Each row is a point on a landscape with many peaks, with its height.
A climber steps from a point to the highest of its 2 nearest points, and stops where none of them is higher. Distance is the straight distance between rows; heights are no part of it.
J_998: [161 166 105 107 125 151  86 123  81 203 118 105 130  78 159 115 141 156
  73 107 109 136 161 113 109 143  72 105 107 173 184 112 145 133 145 106
 135  95 127 107 120  91 152 179 110 114 114 111 130]  height 308
J_865: [ 67 130 112 130 155 170 113 131 157 134 129 102  58  96 130 153 122 133
 137 141  96  89 103 107 155 116 123  41 142 126 136 191 130 119 144 126
 131 115 139 112 108 134 173 157 139  63 102 127 132]  height 241
J_519: [165 114 116 141 125  91  96  90 110 123 122 153 162 107 122 115 126 137
 115 132 115 132 173 113 155 122  95 152 136 133  92 121 139 156 141 121
  96 173  79 165 119 106  77 109 161 103 151 155  87]  height 282
J_60: [142 120 120 131 129 129  70 138 140 105  79 161  79 105 170 142 148 131
 113 173 123 118  59 105 115 111 108 100 179 168 128 147  86 110 142 154
 112  97 125 106 135 127 141 173 116 115  89 141 160]  height 447
J_726: [146 132 106 140  75 125 144 117 107  85 138 152 158 135 124  79 101 133
 165  92 128 149 149 105  88 157 117 175  92 141 102  89  88 161 154 142
 139 126 151 135 154 115 117 104 169 198 119 138 132]  height 446
J_121: [141 126 129 118  66 145 138 109 147 122 153 142 134  57 111  96  85 123
 128 151 114 169 166 129 111 118 106 149 127 155 110 111 156 185 181 113
 109 146 152 123 123 109 109  97 121  93 112 136 131]  height 177
J_257: [125 120 116 113 151 126 145 107 156 134 133 112  62 135 121 145 127 134
 156  99 107  70  95 131 106 103 155  73 147 106 173 140 145  62 121 152
 123 101 163 117 103 105 180 148 142 120 173 114 162]  height 132
J_932: [ 84  94 132  95  88 124 210 116  87  91 144 125 210 162  81 205  65 112
 189 102 162 112 114 150 131 139 118 155 116 126  80 153 146 140 126 133
 152 121 152 137 135 162  81  55 141 189 142 102 151]  height 477
J_783: [105 101 135  93 180 104  78 130  94 201  72 135 125 177 132 124 162 129
  81 110 116 132 109 115 179 168 148 133 188 172  84 176 107 144 113  67
 121 144 103 150 164 121 107 148 132 120  97 114 137]  height 150
J_756: [142 129 108 116 131 125 122  94 144 157 128 157 136  83 134 130  78 117
 137 119 136 126 110 124 145 131 142 117 131 160 122 142 123 140 142 194
 122 170 167 177 126 104 123 121 141 124 118 148 131]  height 523
J_978: [133 108 128 124 166 145  97 152  98 207 131 110 139 120 161 152 119 112
 109  99 166 157 151 108 147 110 125 125  62 116 137 161 111 129  69 118
 144  86  92 134 143 144 166 150  88 111 122  92 112]  height 114
J_799: [154 112 144 101 106 126 166  98 123 152 112 109 101 110  98 130 129 118
  93  70 154 133 134 155  98  99 134 102 124 124 165 139 201 111 106 122
 125 123 126 122 123 103 153 131 100 124 175 128 170]  height 159
J_621: [ 92 105 105 154 112 134 126 113 155  83 174 117 136 114 128  74  72 102
 196 168 110 152 141 134 147  83 115 154 151  80 109  95 115 125 120  83
  76 127  89 124 123 119 122  89 159 143 133 147 116]  height 312
J_259: [109 122 123  95 138  68 205 117 118 143 129 202 155 173 176 138 170 131
 136  98 123  82 113 118 139 153 120 133 162 197 138 190 115 140 124 183
 192 181 156 153  83 116 133 132 114 165  98 133 153]  height 49
J_114: [ 98 122 102 137 154 152 143 161 152 122 120 105  89 112 105 133 125  90
 179 189 114 115 163 124 164  82 159  94 149  79 108 118 138  89 113  93
  86 119  93 124 133 167 133 127 123  57 148 135 119]  height 433
J_976: [154 113 189 118 139 118 153 112  93 119 134 152 147 166 121 131 176 166
  87  76 193 161 135 137 131 143 141 143 158 140 144 146 134 117 125 138
 165 106 128 103 122 142 140 147  99 168 126 139 148]  height 90
J_133: [ 97 111  85 139 137 132 121 175 146 146 128 120  98 125 130 146 117  95
 205 175  81 119 186  89 150  94 132  94 126  95 112  89 125 103  86 118
 100 149  95 183 150 156  97 109 120 107 138 103  80]  height 398
J_645: [133 149 155 106 110 139 160  96 124 146 163 136 228 120  95 131  88 107
 124 113 144 133 162 126 165 125 105 127 110 140 107 143 170 187 159 129
 128 174 136 159 115 158  98  66 140 119 127 138 121]  height 222
J_468: [159 153 194 138 121 146 118 117 108 153 141  85  95 136 131 115 153 134
  50 108 131 161  84 167 125 140 147 145 103 111 184 135 142 127 110  49
 114 108  86  67 126  92 133 121 125 128 140 112 175]  height 533
J_508: [ 84 145 117 161 118 112 120 181 134 119 104 148 107 131 147  85 129 137
 131 131 105 115 149  98  69 130  84 128 107 124 138 162 109 171 125 173
 135 139 156 186 100 121 101  89 143 134 106 130  88]  height 509
J_318: [114 109 128 110 159 120  88 133 134 163  62 196  86 143 146 141 138 155
 106 154 104 152  86 125 124 154 132  81 183 157 137 144  87 121 134 162
  87 115  90 143 146 115 144 174 154 105 118 132 139]  height 412
J_471: [129 162  89 133 115 134 163 131 119 141 147  74 155  96  99 107 118 109
 176 156 108 111 165 121  91 158 118 152  77 136 151 103 133 143 169 115
 119 121 198 124 101 112 115 134  93 108 113  93  92]  height 301
J_380: [105 131 101 133 135 180  93 139 129 170 156 128  69 116 143 127 114 141
 102 114 121 163 139 146 180  63 110 101 128 112 124 164 117 142  88  66
 102 100  47 128 151 178 132 159 137  81 128 122 124]  height 524
J_288: [ 76 165 114 134 131 155 150 146 143 100 113 105 168 136 122  88 107  87
 148 155 119 122 127 144 140 125 112 145 127  97 100 118 125 131 140 140
 128 145 141 156 124 149  92  64 185 128 104 142 103]  height 194
J_949: [130 178 169 126 120 225 155 118  88 140 128  87 140 100  98 129  91 107
 110 135 141 125 101 101 111 151 139 126  75 109 201 102 139 127 126 130
 148  93 181  95 111 112 163 118 136 134 104 127 124]  height 489
J_782: [141  92 111 122 120  97 161 116 157  88 136 157 130 138 129 137 131 118
 183 140 130  61 126 122  91 108 137 130 165 131 142  94 149  88 126 191
 157 146 178 133 132 143 166 113 128 161 151 163 137]  height 105
J_275: [124 123 140  76 123 133 170 109 133  85 168 154 162 137 129 136 132 118
 125 126 192 172 154 157 128  92 161 137 152  80 135  99 171  89 112 142
 158 129 128  98 132 180 157 137 135 147 168 138 151]  height 113
J_335: [122 145 113  89 168  96 180 136  88 105 119 109 204 152 106 173 126  92
 166 160 170 105 106 165 177 171 190 192 113 128  64 132 116 108 137 142
 133 135 147 142 150 159 128 110 160 131 143 124 148]  height 598
J_560: [156  79 160 140 144 125 104 125 102 157  85 175 134 151 133 119 162 178
  63  74 146 158 145 109 140 129 125 121 142 132 114 137 135 148 119  89
 160 120 127 128 139 127 116 160  99 165 143 118 127]  height 82
J_203: [127 166 102 107 150 117 143  99 105 120 116 126 182 165 142 151 111 105
 182 136 161 117  90 137 159 136 164 139 149 141  81 119  79  96 129 151
 128 139 132 123 137 144 153 131 178 144 116 139 123]  height 699
J_196: [109 124 127  94 112  93 183 107 110  81 110 131 211 147 100 178  97  94
 161 155 153 118 126 145 146 153 147 152 114 121  76 137 139 144 126 149
 131 177 130 159 170 139  93  69 153 152 154 109 142]  height 528
J_805: [ 86 119 112 124  91 114 122 156  94 100 118 162 124  80 160 102 128  88
 176 146 124 140 172 108  84  87  97 139 128 114  81 143 103 141 104 138
 134 128 121 165 163 145 111  61 141 173 114 122 149]  height 471
J_120: [145 108 138 141 149 115 105 107 155 136 131 146 104 149 126 142 121 150
 122  97 120 153 123 144 169 136 134 114 148 105 103 139 136 135 116 107
  87 156  75 144 145 112  95 122 144 121 158 137 103]  height 316
J_365: [112  85 110 138 144 121  95 183 121 176 124 205 141 107 168 157  96 176
  92 125 137 153 143 138 152 140  75 119 149 131  98 157 120 161  96 115
 116 157  99 179 161 140  78 117 130 154 154 154  78]  height 46
J_77: [152 160  92 141 120 134  94 131 112 149  84 120 107 111 146  84 156 173
  95 136 103 167  97 117 109 174 130 163 151 168 137 114  84 135 156  97
 122  89 139  97 153  96 110 188 124 146 108 116 141]  height 387
J_881: [105 139 171 119 120 180 150  87 179 123 142 108 162 112 151 134  77 110
  86 134 145 139 110 118 112 131  66 114  96  97 158 146 157 122 156 126
 163 160 152 102 131 110 133  69 121 136 102 134 118]  height 629
J_964: [148 177 119 110 164 170  81 135  88 178 143  78 118 118 157 146 155 140
  85 121 130 140 135 136 160 150 115  91 120 150 151 125 133 110 121  90
 157  92 120  80 137 116 180 202 118 114 107 113 143]  height 286
J_546: [ 86  93 125  94 171  88 130 131  89 196 106 198 168 138 155 156 143 165
  78  78 171 120  97 118 167 147  94 138 163 166 111 222 112 162 110  91
 169 130 126 130 101 142 148 116 110 141 119 138 127]  height 66
J_962: [ 98 121 146 123  80 142 158 120 143 145 139 129 157  91 119 137  69 119
 130 125 127 151 132 142 139 164  85 132 129 162  95 161 124 202 163 114
 106 142 156 181 123 107  79  74 146 134 119 144 130]  height 199
J_592: [148 154 183 141 109 140 145 168 161 119 184  73 143 152 146 134 139 136
 116 165 125 123 132 129 116 172 141 142 100  86 177  70 188 113 111 126
 134 142 169 138 138 152 121 105 111 128 176 133 117]  height 249
J_570: [131 121  66 112  76  88 143 121 144  69 164  94 159 115 135 111  53  71
 162 158  85 114 154 130  87 128 121 205  80 139  97  73 160 151 156 128
 121 168 137 121 167 111 103  56 163 163 127 118 141]  height 549
J_967: [155 164  83 112 123 134  68 126  97 143 111 122  98  65 147  93 122 147
 103 121 122 158 116 139 115  97 103 151 140 172 151  94 126 111 137 113
 108  82 117  83 131  89 157 197  94 139 117 112 139]  height 344
J_113: [139 104  86 158 155 127  79 152 124 108 121 146  85 102 150 132 149 141
 154 157 134 108  96 110 152  63 123 113 168 166 100 126 104  81 120 149
 135  97 112 124 121 141 145 213  48 113  78 127 107]  height 491
J_752: [138 109 154 134 141 164 141 109 158 145 161  95 153  73 127 159  88 145
  61 116 146 123 143 118 148 145 102  85  97  89 201 138 159 139 135 119
 141 158 158  95 100  69 138 109 105 116 128 126 114]  height 580
J_188: [156 171 177 157  93 100 103 132 111 134 131  67 109 170 127 126 158 145
 105 114  87  91 103 120  76 166 170 147  91 134 184  95 132 117 112 141
 112 135 126 121 147 120 117 115 109 125 132 147 127]  height 217
J_58: [147 137 165 133 136 139 147 101 150 107 111  83 177 170 127 155 142 102
 127 145 146 104 104 125 144 158 123 146  98  93  99 112 142 116 139  86
 152 154 140 103 131 114 135  89 139 109 119 143 117]  height 633
J_446: [167 155  92 117 145 110  89 138 114 151 103 113  75 134 112  92 138 121
 114 114 113 137 127 132 121  78 137 143 139 120 148 114 114 105 102 130
 103 106  94 115 144 122 134 177 120 108 128  76 169]  height 302
J_706: [139 148  86 132  80 118 133 117 112 165  95 123 110 108 144  85 157 168
 106 120  70 147 138 121  56 197 112 141 131 188 131 117 103 137 176 130
 126 130 169 142 145  94  99 126 125 150 131 126 154]  height 437
J_904: [152  87 155  81  82  95 158 119 146 110 162 137 167 116 117 179  81 107
 126 106 170 160 161 156 108 149 136 157  97 122 137  96 159 153 124 155
 149 160 125 131 182 110 133 122  83 173 151 113 137]  height 354
J_919: [130 115 135 113 113 109 131 149 136 126 165 139 145 108 124 154  96 116
 148 126 156 180 156 180 131 130 143 144 119  96 115 101 136 139  99 157
  87 150 145 164 144 117 100 144  98 149 146 130  89]  height 394
J_368: [155 128  98 142 138 124 114 163 136 129 122  94 104 161 106 131 132 108
 194 156  68  86 137 112 144 135 153 140 110 101 120  40 125 103 108 105
  82 137 126 162 157 120 112 149 131 116 149 105 120]  height 355
J_921: [144 148 123 137 147 110 112 134 171  85 158  79 111 166 154 132 176 129
 142 136 110  97 133 141 119 142 130 101 131 116 132 125 110  79 152 106
 150 128 105  84  98 141 138 133 125  91 106 137 115]  height 530
J_99: [107 152 132 130 112 147 172 158 142 137 181  65 155 124  94 111 109 105
 138 161 125 115 140 132 127 145 132 149  74  96 167  72 180 137 139  96
 135  90 195 121 122 141 152 100 119 111 159 113 118]  height 267
J_748: [133 112 166 108 165 135  74 136  84 189 115 107  99 172 171 142 143 145
  85  96 140 179 117 143 179 148 145 156 154 158 116 162 123 114  88  71
 107 108  63 121 183 135 120 168  95 132 110 103 149]  height 139
J_9: [124 177 184 147 104 143 106 144 159 143 124  90  95 169 127 119 143 137
  81 124  65 154  92 143 108 181 161 120 125 119 161 122 144 127 137 150
 132 149 154 122 130 104  79  77 142 120 130 140 146]  height 202
J_461: [132 164 107 109 110 158  94 110 139 123 163 148 139  49 128  90 103 148
 105 153 142 174 143 134 134 112 113 132 113 118 158 112 133 156 147 134
  83 126 127 117 105 137 130 138 109  89 109 146  81]  height 155
J_647: [ 75 138 130 136 143 184 133 130 153 157 142 103 110 126 153 147 123 138
 119 109 114 107 124 146 146 128  71  75 127 126 117 176 125 125 135 100
 146 121 134 144 119 143 141 120 156 102 107 137 108]  height 228
J_769: [137 125 162 101 174 141  91 129 102 188 126 116 138 170 178 168 114 143
  91  72 149 162 102 131 151 163 116 138  89 143 137 167 110 146  99  97
 131  94  93 132 155 134 140 128 128 155 115 106 121]  height 127
J_601: [190 129 150 130  90 119 139 124 110 102 124 118 152 121  60 122 135 122
 111 115 177 113 111 146 135  72 167 158 133 131 136  75 177 121 120 132
  99  80 103 102 129 138 179 202  89  95 184 127 162]  height 190
J_614: [102 102  55 129  85  95 162 114 126  48 125 123 171 108 135 129  72  73
 156 167 107 114 158 107  67 147 128 192  80 148  95 101 124 147 159 183
 138 189 152 171 169 125 115  98 183 186  95 116  96]  height 654
J_578: [126 126 181 160 111 114  87 138 184 151 104 118  63 150 126 127 181 135
 105 159   4 140 119 124 127 178 171 106 126 161 118 102 125 108 182 155
 105 128 135 121 135 109  77 120 143 100 142 131 142]  height 188
J_95: [179 108 174 109 102 137 183 109 140 123 104 128 145 131  78 138 149 120
 110 128 164 102 137 107  90 129 157 142 121 121 161  86 196 133 115 101
 137 135 135 110 152 140 164 158  92 104 187 119 183]  height 172
J_996: [101 116 137  90 143 116 165  97 120 175 118 155 151 158 136 148 129 148
 100  80 151 105 112 115 136 168 116  92 160 175 127 205 133 142 143 146
 170 167 149 155  90 115 121 120 139 150 115 154 146]  height 57
J_460: [132 135 149 153 105 162 147 127 132 104 109 112 161 144 111 110 119 124
 168  99 127 118 113 104 117 160 114 156 107 155 104 119  97 169 161 130
 143 114 174 134 112 108 118 126 140 144  88 149  99]  height 390
J_902: [135 126 118 121 160 107 115 125 121 111  69 138  97 186  89 106 174 129
 111  92 120  88 115 101 104 130 135 107 166 141 114 171  87 128 122 108
 160 124  87 105 115 140 133 142 164  85 100 126 142]  height 184
J_124: [ 82 109 151 119 111 117 168 114 164  94 132 191 131 170 148 150 153 124
 173 157 110 114 114 140 108 142 133  72 175 132 132 106 125  96 143 199
 156 148 166 146 115 144 130  84 164 166 159 158 140]  height 95
J_359: [168 144 206 160 147 157 110 122 122 135 142  76 125 148 131 121 111 118
  99 158 146 179  98 139 167 139 166 175  90 109 162 121 142 135 114  66
 104 130  85  86 121  97 131 135  93 100 124 129 111]  height 492
J_528: [122  98 136 125 171  90  81 143 113 148  56 136  78 149  93 107 168 145
  66 145  78  92 109 103 120 158 138  83 174 165 165 172  87 149 145 108
 142 118 109 102 118 118 127 173 108  85  86 103 125]  height 171
J_847: [152 143 136 141 133  79  97 168 102 102 122 125 116 172 151 117 194 143
 127 137 135 100 166 119  98 138 124 142  87 135 114 121  96 121 113 149
 162 146 121 143 131 135 124 167 110 137 118 111 114]  height 86
J_172: [121 107 155 138 104  86 145 128 156 116 134 104  87 130 119 133 154 132
 163 145  94 125 116 165  85 144 171 120 161 153 166  69 146  76 157 202
 101 104 180 118 124 102 139 164 109 145 151 130 159]  height 157
J_608: [117 112 124 114 109 148 135 119 156 134 153 164 134  74 162 127 121 161
 101 135 167 193 154 167 149 112  93 114 170 128 128 151 140 130 139 106
 103 130 114 134 136 135 138 142 116 124 136 168 114]  height 137
J_149: [122 121 164 179 101 103 111 107 191 134 129  80  74 126 135 120 184 126
 120 167  49 105  92 139 102 161 187 109 128 174 172  92 127  97 200 180
  97  98 142  95  99 107 119 124 109 114 144 168 145]  height 174
J_839: [ 90 126  89 140 111 115 108 164 143  98 119 171 108  69 148  91 139 114
 162 173 112 122 168 103  71  86 120 125 115  97 124 116 117 140 114 167
 112 131 152 142 125 144 130  88 105 110 123 107 119]  height 451
J_604: [170 141 166 145 115 127 124  92  95 115 142 138 200 137  88 113 117 132
 140 136 152 120 171 137 176 129 146 162 110 128  84  94 168 172 153 136
 130 156 114 145 134 136 105 101 149 109 162 147 140]  height 247
J_464: [151 107 109 122 137  96 142  94 128 140 121 171 161 125 115 171  85 125
 130  75 170 122 109 128 144 135 130 134 109 121 121 161 114 137 100 155
 127 143 151 157 130  95 120 115 129 158 159 122 137]  height 457
J_731: [142 165 110 131 122 123 113 140  96 124 127 123 125 125  94  81 146 113
 145 116 142 144 131 133 134 102 137 147 121 124  93 116 106 149 121 110
 113 107 107 115 120 139 124 128 140 119 139 115 147]  height 268
J_485: [143 134 114 138 152 124 141 114 145 103 124  96  99 167 109 135 183 155
 125 113 101  49 126 112  98 146 130  58 124 103 194 125 131  90 147 121
 173 129 120  60  94 141 125 178 122  96 137 114  98]  height 488
J_345: [115 153  99 147 109 102 153 119 144 150 118  80 108 156 144 104 156 139
 116  93  72 118 148 137  91 192 119 142 121 152 131 142  85 145 168 137
 113 146 149 147 100 125  66 116 163 141 135 139 113]  height 501
J_152: [128 176 111 119 106 153 117 127 148 139 133 134  98  93 113 102 123 110
 118 148 101 102 120 116  85  90 112  74 140 116 160 104 148 146 145 138
  91  99 113 118  89 143 158 138 155  79 138 139 157]  height 358
J_916: [130 102 150  81 132  95 202 115 126  87 159 187 150 141 114 149 147 146
 153  88 200 153 145 150 123 114 151 140 169 126 156 154 140  98 127 178
 184 127 158 117 102 146 159 136  91 174 147 136 118]  height 102
J_262: [126 162 140 117  74 147 121 116 136 134 175 120 115 130 118  89 121 100
 146 168 119 123 111 159 112  89 128 127 135 115 145  48 185 129 139 107
  87 105 112 103 119 160 157 127 168 118 158 141 193]  height 325
J_983: [122  81 127 119 176 104 111 169 116 181  94 208 115 155 152 144 166 201
  61  87 141 139 105 127 157 136 118 147 190 170 127 184 140 123 114  98
 184 110 159 128 135 131 146 171 109 167 133 104 142]  height 74
J_481: [149  92 131 147 129 116 114 137 141  88  87 179  89 117 115 119 165 155
 147 137 108 137 133 105  76 112 126  96 132 100 176  75 117 117 125 169
 102 119 128 128 112 106 121 162 111 126 146 111 114]  height 403
J_850: [164 117 164 127 144 188 131 117 108 150 132 110 137  78 130 147 106 119
  76 127 176 157 127 100 147 119 136 122  80 112 162 153 123 141 128  96
 176  97 151  71 127 104 162 131 101 138 102 124 136]  height 531
J_736: [115  90 136 141 101 132 138 129 177 100 176 140  93 130 119 133  99 131
 163 120 121 110 118 134  89  89 136  99 139  82 172  84 149 102 115 152
 114 116 180 132 126 140 170 126 125 156 162 125 125]  height 118
J_17: [154 161 168 172 109 128 112 127 144  94 139  80 138 183 139 119 135 113
 119 138 108 117 101 125  94 148 169 189  68  88 159  66 167 100  94 110
 123 134 148 102 148 125 121  88 126 159 159 141 135]  height 234
J_180: [103 145  47 161 139 154 125 117 146 111 114 141 149  70 127 122  84 118
 147 146  96 122 163 107 155 107  78 142 121 101  73 120  86 133 160 132
 127 143 120 141 104 136  82  66 180 135  99 137  69]  height 214
J_388: [189 160 154 136 152 117 109 162  75 133 154  84 145 131  73 116 145 148
  82 123 179 130 117 145 141 102 163 162 105 124 185  80 164 139 117 150
 119  82  97  84 100 146 165 185 110 100 161 127 142]  height 213
J_200: [128 161 170 107 118 198 159 102 157 101 141  82 172 164 137 140 108 103
 114 149 160  97  94 125 112 124 110 140  98 113 141 101 185 104 147 116
 166 127 145  84 139 169 160  88 134 112 126 167 159]  height 684
J_628: [155 122 131 117 161 137 125 105 158 149 105 123  48 111  97 118 124 141
  72  87 100 127  98 151 125 114 148  73 149 116 193 140 171 106 130 145
 116 123 142 123 104  92 156 165 132 105 158 110 167]  height 145
J_419: [ 94 126 103 148 122  83 135 156  72 107 144 185 137  86 144 145 131 117
 167 141 156 138 160 142 152 104 121 156 123 125  51 181 100 136  63 153
 151 123 104 194 168 134  95  88 128 191 116 102 135]  height 534
J_859: [ 86 141 108 139 129  85 150 163 149 122 127 149  79 173 147 110 172 158
 143 117  86 106 146 132  85 158 127 105 148 153 143 158  82 146 142 179
 154 120 145 163 102 127 110 121 149 154 133 140 124]  height 581
J_260: [167 165 160 122 152 130 103 159 103 145 123 121 151 151  87 116 136 129
 118 125 155 139 121 125 112 126 160 132  96 105 151  99 137 152 109 155
 108 132 112 147 123 148 142 133 143  88 150 127 119]  height 239
J_232: [108 144 131 104 186 125 146 141 140  95 111 156 111 161 117 120 151 134
 118  91 135 107  98 109 129 116 142 107 163 130 138 226 102 127 134 131
 180 141 129 105  84 168 140  97 160 102 108 127 122]  height 197
J_276: [156 152 127 144 102 127 126 145 105  98 132 127 156 116 100 117 122 130
 163 148 104 132 159  79 112 143 141 168  89 128 117  77 137 175 148 146
  89 135 194 160 112 101 119 135 120 108 121 111  86]  height 343
J_934: [121 154 162 114 121 161 120 144 113 160 164  94  73 150 140 100 141 139
  85 112 138 181 113 165 138  95 151 123 119 120 158 156 147 157  92  71
 102  89  87 119 130 142 131 159 132  95 143 111 154]  height 585
J_10: [127 120 100 145 153 118 105 139 166 123 160 118 111 108 133 115  94 107
 173 133 123 182 126 151 159 116 130 137 124  80 111 105 101 112 107 117
  65 150  90 149 142 105 101 124 121 125 144 124  95]  height 350
J_627: [159 134 139 157 130 126 128 101 140 103 152  67 161 149 125 136 139 116
 133 144 146  96 111 132 162 141 127 116 116 137 119 115 133 118 161  66
 128 127  99  71  98 116 165 157 112  86 109 160 123]  height 579
J_97: [162 117 129 156 142 136 134 138 148 100 125 128 102 122  85 119 154 163
 111 124 124  85 153 106  73  93 120  74 128  87 204 106 172 126 124 158
 125 111 136 101  89 139 139 189  91  94 167 128 111]  height 445
J_33: [123 116 150  80  96 139 145  77 163  84 146 164 130 104 127 113 119 133
 113 120 167 188 136 203 108 112 128 120 185 142 132 123 156 119 157 148
 134 142 108  99 130 140 158 138 120 156 134 172 159]  height 125
J_382: [122 106 113 141  90 145 144 123 102  96 138 135 174 115 107 127  45 111
 188  85 155 150 147 119 134 116 102 186  69 115  85 126 101 177 119 120
 126  93 121 140 144 127 110  74 158 180 120 132 107]  height 382
J_463: [115  97 129 117 146  94 109 159 106 137 111 193 168 135 152 145 124 174
 103  85 182 160 128 144 159 159 102 159 174 150  81 207  94 165 116  81
 136 138 100 145 150 137 104 105 132 179 152 148 124]  height 56
J_447: [ 81 157 145 120 156 157 164 152 158 119 151 121 139 158 113 124 133 119
 137  95 147 119 114 162 131 158 123 130 132 107 137 179 113 134 130 136
 155 148 142 145 104 153 119  90 157 115 111 141 111]  height 212
J_130: [ 65 140 165 112 107 149 155  90 185 116 173 116 128 167 158 114 145 138
 130 139 101 140  87 147  86 178 113  77 146 115 161 110 119  82 150 169
 144 158 144 107 115 143 118  90 148 166 130 172 136]  height 87
J_385: [118 107 117 149 149 174  88 119  91 172 134 102  92  85 142 167 154 152
  77 120 139 140 151 119 169 104 122  72 125 139 161 168 156 113 109  92
 123  98  99  83 118 122 179 233  79  78 112 122 111]  height 269
J_258: [166 108  64 159 110 112 103  99 124 102 117 165 129  70 135 104  99 131
 160 147 112 107 179  86 127  95  96 149 125 154  76 121 107 148 155 147
 113 158 131 153 121 112 110 107 142 111 127 138  89]  height 246
J_19: [179 110 134 150 131 133 103 137 144 119  89 142  90 158 117 164 135 121
 151 151  74  93  93  78 121  98 140  95 129 105 132  70 121 117 122 167
  92 106 115 139 144 126 125 169 143 111 144 106 126]  height 365
J_907: [ 75 165  59 128 123 149 154 130 144 135 114 123 117 100  97 110 115  92
 169 157 120  86 148 140 112  98 136 102 148  99 119 117 126 122 105 113
  87 101 123 143 102 155 166 105 156  63 134 130 113]  height 397
J_576: [144 101 116 145 149  97  81 156 116 150 117 150 102 113 160 144 148 130
 125 127 157 126 170 123 125 101 114 141 115 119 114 157 115 108  94 138
 126 139 101 173 127 132 140 133  88 106 127 115 117]  height 100
J_411: [149 148 122 104 117 116 117  71 118 136 127 131 133 143 170 151 123 131
 137 138 138 129 111 155 137 148 148 122 163 166  93  92 124  96 146 175
 124 157 132 130 151 115 137 128 143 146 100 146 146]  height 605
J_906: [ 89  99 128 125 148 130 178 139 106 105 134 136 147 134 120 189 105  97
 157 100 149 122 109 141 168 111 113 129 130 102  54 162 117 130  98 111
 149 118 146 151 125 151  55  59 146 177 110  98 133]  height 436
J_291: [154  95 127 173 167 110  73 136 111 121  89 163 109 128 144 129 175 127
 148 150 130 102 122  92 180  80 125 151 177 168  56 148  83  93 108 153
 155 139 108 151 137 122 114 183  86 140  88 108 154]  height 546
J_310: [134 127 107 131 144 170  95 138 137 122 139 106  91  86 123 142 137 122
 124 156 122 114 124 117 157  65 148  59 123  99 142 140 161  96 119 111
 135 100 114  78 104 153 171 188  93  67 103 115 131]  height 255
J_871: [101  98 125 124 167  89 118 124 107 190  49 124 132 155 140 120 177 134
  83 146 115 108 115  78 150 179 121 116 157 182 104 181  78 135 130  89
 164 148 128 128 126 106 133 172 105  97  60 108 118]  height 160
J_715: [106 143 136 148 159 176 127 159 161 156 170  98 120 145 117 109 100 112
 143 144 123 137 147 145 184  70 126 121 101  89 115 143 136 119 105  77
 117 121  72 124 127 188 118 113 146  74 114 123 103]  height 474
J_268: [105  93 119 153 143 101 120 150  75 123 105 191 132 114 159 148 156 122
 185 158 143 110 143  93 182  87 129 165 149 154  52 186  72 103  71 111
 162 139  91 166 155 104 128 123  80 184  78 103 134]  height 611
J_283: [114  94 106 136 121 122 153 124 111  84 136 119 166 136 135 139 109 124
 200 117 158 158 114 137 160 119 108 161 123 115  61 148  96 126 111  95
 139 114 121 123 152 124 107  94 130 199 121 119 109]  height 400
J_500: [ 96 111  60 142  93  99 175 130  92  83 128 130 149 114 133  91 104 108
 171 154 122 129 127 130  83 147 123 172 115 126  86 116  60 140 132 151
 105 142 119 164 137 115 106  97 214 212 104 137 120]  height 532

Call two points neighbours if one is among the 2 nearest of the other. Go from one point of each pair to the other, from neighbour to neighbour, staying as high as possible. Name the lowest point that can't be avoided.
J_919 / J_200: J_99
J_200 / J_268: J_731
J_203 / J_726: J_382
J_859 / J_268: J_839

For each start below, name every point that the climber comes to, in order.
J_124: J_782 > J_736 > J_257 > J_628 > J_799 > J_95 > J_601 > J_388 > J_260 > J_731 > J_446 > J_967 > J_77 > J_706 > J_345 > J_859
J_19: J_481 > J_97 > J_485 > J_921 > J_627 > J_58 > J_200
J_647: J_865 > J_310 > J_385 > J_964 > J_998 > J_967 > J_77 > J_706 > J_345 > J_859
